A landscape with many valleys, sampled at points; each row gives a point and its height.
A ball rolls from a point to the lowest of its 2 nearest points, and stops where none of them is lower. Distance is the straight distance between rows; heights are no part of it.
<8> h=602: [152 111 104 120  91 129 140 148 156  89 161 147 124 152 127 178 122 130
 182 103 131  62 100 173 126 123 125 149]
<546> h=381: [128 161  93  87 133 162  93 150 142  79 169 137 165  87 121  96 123 128
  61 167 123 117  93 117  93 115 151 159]
<957> h=334: [ 97 127 158 123 112 112 137 113 158 120 110 178 156 186 148 118 152 199
  84 139 184 175  98 186  87 105 192 137]
<346> h=394: [ 93  95 131 172 130 129 140 135 107 145 135 160 110 132 166 138  96 112
 197 134 107 119 134 106 131 196  52  97]
<483> h=251: [114 141 178 158 129 156 108 123 118 148 130 177 119 148 120 136 133 149
 111 130 115 136 118  95  75 157 148  84]
<803> h=345: [114  90 118 140 137 148 153 123 116 131 110  83 118 138 115 119 114  98
 172 136 103 149 167 126 148 141  82 117]
<867> h=588: [139 146 110 131 194 114 127 134 106 108 175  89 121  57 118 111 119  74
 124 124  85  95 152  86 175 154  78 155]
<226> h=632: [125  97 109 139 102 128 138 160 131 137 143 160 132 137 144 181 110 133
 177 133 108 118  83 150  83 175  90  92]
<873> h=210: [101 130 108 165 122 165 130 113 135 135 110 113  77 136 121 108 109 105
  97 152  96 124 162  74 125 148  70  89]
<71> h=305: [120 124 126 138 115 157 119 124 136  96 144 166 128 115 126 151 101 126
 120 152  91 104 102  91  89 166 102  98]
<356> h=320: [ 97 140  94 147 116 187 109 120 162  85 141 150  78 128 122  94 117 111
  46 170  98 118 134  74  91 140  86 114]
<822> h=173: [ 73 136 129 135 121 144 116  98 147 148  92 133 137 161 142  88 128 137
  98 172 134 173 145 127  86 150 117 105]
<237> h=380: [166 156 110  50 144 151 131 139 107 118 117  54 120  98 117 105 152 122
 108 129 118 101 182 117 190  77 141 150]
<222> h=362: [120 148 179 105 123  46 140  99 112 170  57 111 136 164 174 115 146 144
 115  94 195 137 167 163 193  86 177 158]
<584> h=552: [137 189  95 116 150 132 108 154 122 112 172  86 151  80 126 106 118 100
  84 142 115  92 120 107 114 132 138 149]
<626> h=232: [ 91 122 121 121 125 173 137  95 160 147  95  90 130 166 138  87 122 134
  85 181 127 170 158 123 108 143 113 116]
<348> h=379: [155 136 121  86  98 155 106 137 142  73 179 185 175 105 115 143 128 163
  81 143 121 114  79 147  91  91 172 141]
<200> h=476: [109 142 193 135 137  89 116 106  87 187  93 118 137 139 153 103 141 111
 168 114 141 156 154 128 162 111 137 115]
<1057> h=401: [122 157 114  86 127 170  91 125 151 100 163 156 139 102 123  95 141 130
  61 168  96 112 116  95  88 132 145 140]
<184> h=339: [146 142  98  87 106 162 106 143 154  70 170 129 170 114 115 126 133 140
  80 150 136  97  76 144  95 102 163 152]
<502> h=515: [138  89 102 131 179 140 153 129 128 100 150  82 112  96  96 138 119  94
 168 121  93 110 127 114 160 142  82 152]
<535> h=490: [123 145 189  97 135  95 132 102  81 180  76 103 138 144 154  98 143 106
 147 113 123 165 195 130 166 105 133  97]
<1055> h=502: [137 140 179  85 122 100 156 110  83 156  67  99 143 161 156 102 135 129
 154 109 125 153 208 152 176  82 140 117]
<352> h=252: [132 136 164 104 132 164 132 112 102 149 113  85 105 148 134 106 141 105
 150 126  90 125 185 107 151 122  97 106]
<889> h=443: [186 121 165 166 121 134 142 128 109 127 150 215 121 147 107 167 141 177
 105 113 139 162  94 122  86 118 187 117]
<4> h=586: [132 116 118 120  77 139 134 141 154  97 140 120 127 171 128 151 134 152
 166  89 162  52 127 166 151 103 139 158]
<38> h=460: [118 144 189 148 146  64 127 134 111 181 108 143 122 148 144 116 140 121
 176  94 169 157 125 140 145 122 148 128]
<780> h=541: [109 130 169 164 101  81 139 124 130 156 110 150 118 175 152 113 147 156
 180  67 189 110 144 177 158 111 163 145]
<231> h=622: [135  92  90 134 118 136 155 148 132  94 155 143 135 124 120 171 107 110
 176 132 101  99  85 135 110 169  85 113]
<338> h=416: [164 167  84  52 151 160 118 139 130 130 101  43 127 110 114  97 135 131
  69 141 137 107 167 113 160  92 142 177]
<683> h=92: [ 74 129 125 143 116  99 107 115 152 156 110 152 157 131 142 123 127 121
 130 163 165 187  85 156  82 146 147  95]
<3> h=534: [140 169 121 127 140 112 130 151 122  99 187 111 169  81 138 136 112 100
 122 135 106  77 101 109 121 143 138 158]
<734> h=577: [166 144 124  97 175 129 130 127  94 101 164  93 134  83 119 109 123  80
 154 121  77  99 157  95 199 125  95 156]
<397> h=396: [151  78 112  92 171 143 144 122  89 114 127  70  90  79  66 113 128 116
 129 107  74 161 205 100 192 110 103 134]
<980> h=535: [162 138 166  79 102 146 136 115 100 120  98 106 129 163 134  98 144 131
 159  88 130  93 192 138 207  68 141 150]
<598> h=429: [116 141  82 158 148 121 127 139 130  88 161 138 132  51 127 137  97  94
  71 150  96 100  98  76 113 168  89 141]
<351> h=417: [100 115 159 178 136 108 120 139 107 170 124 183 119 125 157 131 106 121
 187 122 118 138 115 102 115 189  91  86]
<101> h=280: [101 101  95 120 131 158 163 104 148 148  82  60 112 149 116 100 119 128
  99 160 124 176 180 116 127 139  98 120]
<917> h=267: [102 118  84 172 117 173 136 120 150 100 112 129  72 128 113 105 108 102
  78 162  98 131 143  74 104 145  67 121]
<257> h=430: [118 139 164 160 159  55 102 145 124 185 110 184 109 113 123 138 134 101
 168 120 176 162  85 125 118 152 184 113]
<621> h=657: [ 74  99 103 189 117 113 143 111 140 151 104 117 121 129 134 131 112 103
 151 158 130 151 134 128 100 167  70  96]
<497> h=459: [146 136  90 112 181 121 132 135 110 119 151  30 138  59  99 104 127  96
 128 106 126 117 147 115 174  96 131 181]
<335> h=332: [ 96 135 163 157 141 113 116 114 119 155 124 196 133 145 125 106 156 158
  75 161 151 201 109 118  74 139 184  95]
<931> h=494: [161  91 125 148  91 132 127 138 116 141 132 212 141 108 160 210  97 172
 143 127  97 143  63 145  75 164  98  82]
<325> h=343: [167 121 115  48 154 164 138 140 106 141  93  54 108 111 109 111 144 117
  95 121  94 138 202  94 186  91 132 131]
<377> h=296: [ 96 143 178 162 144 108 111 114 119 165 112 184 125 156 133 115 138 141
 113 139 131 160 120 114  86 148 157  81]
<158> h=441: [162 111 104  89 168 139 145 128 117  90 140  46 122  97  91 119 128 107
 148 110 118 127 156 128 196  89 127 170]
<500> h=485: [124 119  61 124 156 132 123 148 158  96 159  79 131  83  87 125 113  98
 101 135 116 116  87 108 110 137 114 156]
<266> h=123: [ 97 131 149 160 124 149 127 114 116 149 121 135 105 144 142 122 112 108
 139 144 107 111 159  94 112 160  82  79]
<631> h=369: [118 164  82 127 137 167  84 124 149  97 151 137  84  86 124  98 127  93
  37 161  84 106 141  68 115 145  93 127]
<249> h=471: [183  89 143 134  97 141 128 131 129 120 140 216 141 104 131 209 111 186
 130 110  97 142  48 159  89 127 120 108]
<417> h=513: [137  93 131 174 110 104 122 127 103 173 131 223 125 102 151 199 103 166
 134 112 123 184  73 141  76 167 119  85]
<1097> h=292: [132 142 103  96  99 167 112 143 161  76 145 113 158 150 114 125 129 143
 103 130 146  87  98 141 109  99 157 157]
<122> h=464: [128 135  60 116 184 152 126 134 138 116 143  51 115  88  84 108 128 106
  82 133 123 137 119 111 131 122 127 177]
<1052> h=211: [112 148 142 125 122  51 107 132 170 152 103 150 121 146 130 143 153 123
 137 118 208 144  86 173 127 121 193 139]
<313> h=565: [165 155 157  80 159 139 118 128  98 104 158 100 128 111 124 103 139  93
 157 115  93  77 163 103 188 105 113 150]
<794> h=357: [121 134 118 112 117 183 103 128 150 107 150 125 133 133 115 118 130 119
  96 157 104 106 116  95  91 145 115 113]
<851> h=528: [105 117 149 139 101  74 130 120 135 159  90 118 137 163 164 124 143 131
 186  94 189 134 156 193 177  97 149 154]
<432> h=227: [142 139 116  93 101 171 127 131 167  81 123  99 143 155 120 126 131 158
  99 136 176  66 121 160 134  76 155 165]
<966> h=501: [125 106 123 128  91 136 159 129 139 131 124  86 136 180 143 134 134 136
 203 115 151 118 145 180 152 110 118 141]
<1006> h=133: [137 141 124  93  98 169 140 115 156  99  87  88 133 190 132 117 131 163
 104 131 161  77 152 160 141  90 155 162]
<426> h=253: [136 119 144 135 118 157  97 118 128 103 154 203 130 101 133 148 119 144
  87 149  78 114  89  80  82 155 119  87]
<515> h=567: [135 182  82 116 169 140  96 139 123 126 154  81 126  75 125  86 131  95
  70 147  99 104 144  84 135 137 109 150]
<152> h=240: [122 132 147 121  80 145 140 120 157 118 100 126 145 204 144 127 141 184
 110 119 174 106 144 169 122 102 164 149]
<276> h=333: [119 154 173 136 124  72 140 110 116 167  72 117 119 193 153 101 152 164
 119  86 197 119 175 159 171  94 169 154]
<757> h=500: [127 107  83 130 170 116 134 149 138  94 167  80 145  81  98 137 104  94
 140 128 104  97  96 113 136 142  96 157]
<666> h=518: [140 134 103 108 146 125 134 140 133  94 187 119 149  87 127 161 106  89
 140 141  99  76  93 102 134 155 114 139]
<538> h=418: [165 104 155 189 120 112 139 128 104 157 137 223 140 119 122 176 142 176
 113 120 144 209  79 138  77 123 170 120]
<837> h=650: [ 80 106 115 162 122  97 132 129 138 167 115 123 134 121 149 131 120  93
 194 142 143 150 109 160 102 163  92 100]
<167> h=455: [120 118  80 135 136 114 137 151 134  89 175 165 142  52 127 169  92 111
  90 144  90  92  73  88 106 188  85 117]
<568> h=445: [123 147 163 169 139  56 103 144 124 175 121 178 108 126 135 132 139 118
 190  85 177 150 103 146 133 138 159 129]
<145> h=254: [114 147 154 150 117  42 132 132 158 157  94 157 113 160 132 131 160 143
 117  95 222 142 114 158 142 117 203 154]
<1029> h=311: [115  98 110 115 133 147 166 110 139 151  90  51 122 147 113 116 124 125
 140 134 131 179 171 143 138 122 104 123]
<1107> h=372: [132  77 109 115 144 160 159 115 103 121 123  63 104 109  82 109 120 109
 150 134  90 158 180 112 167 120  93 125]
<416> h=463: [157  91  99 101 135 148 166 134 131  95 131  57 129 147 100 133 131 111
 184 115 121 115 144 146 180  89 101 157]
<787> h=551: [177 149 160  74 138 144 125 122  88 110 129 101 122 136 127 100 151 119
 157  95 103  85 183 114 203  78 127 145]
<183> h=516: [125 110 140 119 100 103 156 110 123 144  92  84 145 165 150 120 132 123
 197 113 159 156 172 190 185 100 129 142]
<126> h=428: [111 122 174 189 135  85 115 141 100 182 126 201 118 120 152 149 112 137
 158 118 138 151  99 116  87 169 134  85]
<1064> h=391: [126 130 148 179 127  94 114 137 123 156 125 194 139 131 124 150 132 160
 132 127 164 186  82 155  85 131 186 104]
<738> h=572: [127 118 132 151  72 124 135 136 152 124 138 147 123 186 137 159 136 170
 169  81 166  79 127 175 124 110 147 142]
<203> h=557: [120 134 169 171  84 109 138 141 138 135 121 171 123 188 133 151 139 169
 164  81 171 111 126 165 115 110 167 135]
<374> h=641: [ 99 110 128 158  93 122 127 137 137 152 132 157 139 144 138 151 112 127
 182 139 129 133  92 161  74 169 107  88]
<670> h=293: [101 137 145 129  97 121 137 120 159 122  98 148 147 205 152 126 143 178
 105 133 178 132 114 173 100 111 181 138]
<211> h=170: [ 80 123 126 154 101 135 122 106 155 141 117 159 142 148 142 114 127 148
 113 166 136 168 109 133  65 151 125  93]
<137> h=177: [130 137 154 145 132 159  99 113 108 135 144 203 106 131 129 145 130 156
  73 147  83 122 126  77  79 150 134  71]
<317> h=304: [147 126 131  82 131 170 149 109  98 152 105  63 101 123 110 110 144 117
 103 129  92 128 208 102 169 107 108 117]
<800> h=295: [116 155 168 162 132  71 132 124 128 153  82 139 116 188 135 106 159 164
  98  96 207 135 144 153 139 108 190 147]
<1084> h=404: [124 160  80 149 142 127  99 134 136  94 173 139 108  53 129 113 116  86
  42 166  90 101 122  73 113 163  95 124]
<460> h=410: [133 137 155 182 148  78 115 140 123 182 128 200 124 120 134 161 125 136
 143 121 154 188  91 124  87 158 161  95]
<753> h=444: [147 147  71  87 173 153 121 142 150 120 122  36 127 101  90 101 135 124
  76 149 130 136 148 112 153 112 140 178]
<120> h=612: [160 111  86 123 109 126 146 157 143  85 173 139 126 133 119 188 112 121
 186 118 108  81  83 163 123 149  96 130]
<418> h=580: [137 167  87 138 190 123 113 143 104 129 161  66 119  55 123  93 122  90
 101 128  92 110 161  92 159 145 104 157]
<685> h=371: [122  88 124 155 136 133 147 127 111 127 128 117 120 142 151 114 117 102
 211 133  98 133 152 115 152 171  55 109]
<1034> h=482: [136  98 109 122 120 150 161 150 146 109 135  79 127 163 110 143 131 107
 192 123 129 109 117 154 141 127 103 136]
<450> h=368: [121 125 154 152 114 109 129 126 142 146 129 196 149 157 131 138 147 171
 111 128 177 190  80 163  79 116 198 126]
<1098> h=517: [155 133 171  90 107 128 154 116  86 145  78  96 125 173 151 100 146 152
 142  98 130 119 204 154 188  66 145 137]
<342> h=419: [170 111 135 100  79 138 113 135 138  88 170 191 176 102 127 191 123 161
 112 124 120 108  51 154  97 101 155 140]
<960> h=163: [ 92 134 140 133 125  72  94 126 172 157  95 170 132 130 144 137 139 124
 139 145 193 173  65 171 108 135 181 118]
<169> h=446: [189 102 142 102  97 138 111 126 128  93 158 207 168  82 131 220 119 176
 101 120  99 141  42 152 100 113 128 125]
<343> h=415: [155 107 110  96 181 139 135 119  85 105 146  74 111  71  99 103 124  98
 134 113  70 140 195  90 214 104  91 150]
<286> h=201: [117 148 168 130 134 150 118 105 106 159 107 121 113 154 138  95 140 118
 139 123  99 130 166  93 133 140 102  86]

Where does a ball stop that starts at each point below?
<167>: <266>
<738>: <158>
<417>: <1006>
<980>: <1006>
<222>: <683>
<666>: <266>
<931>: <1006>
<889>: <1006>
<1057>: <137>
<237>: <266>
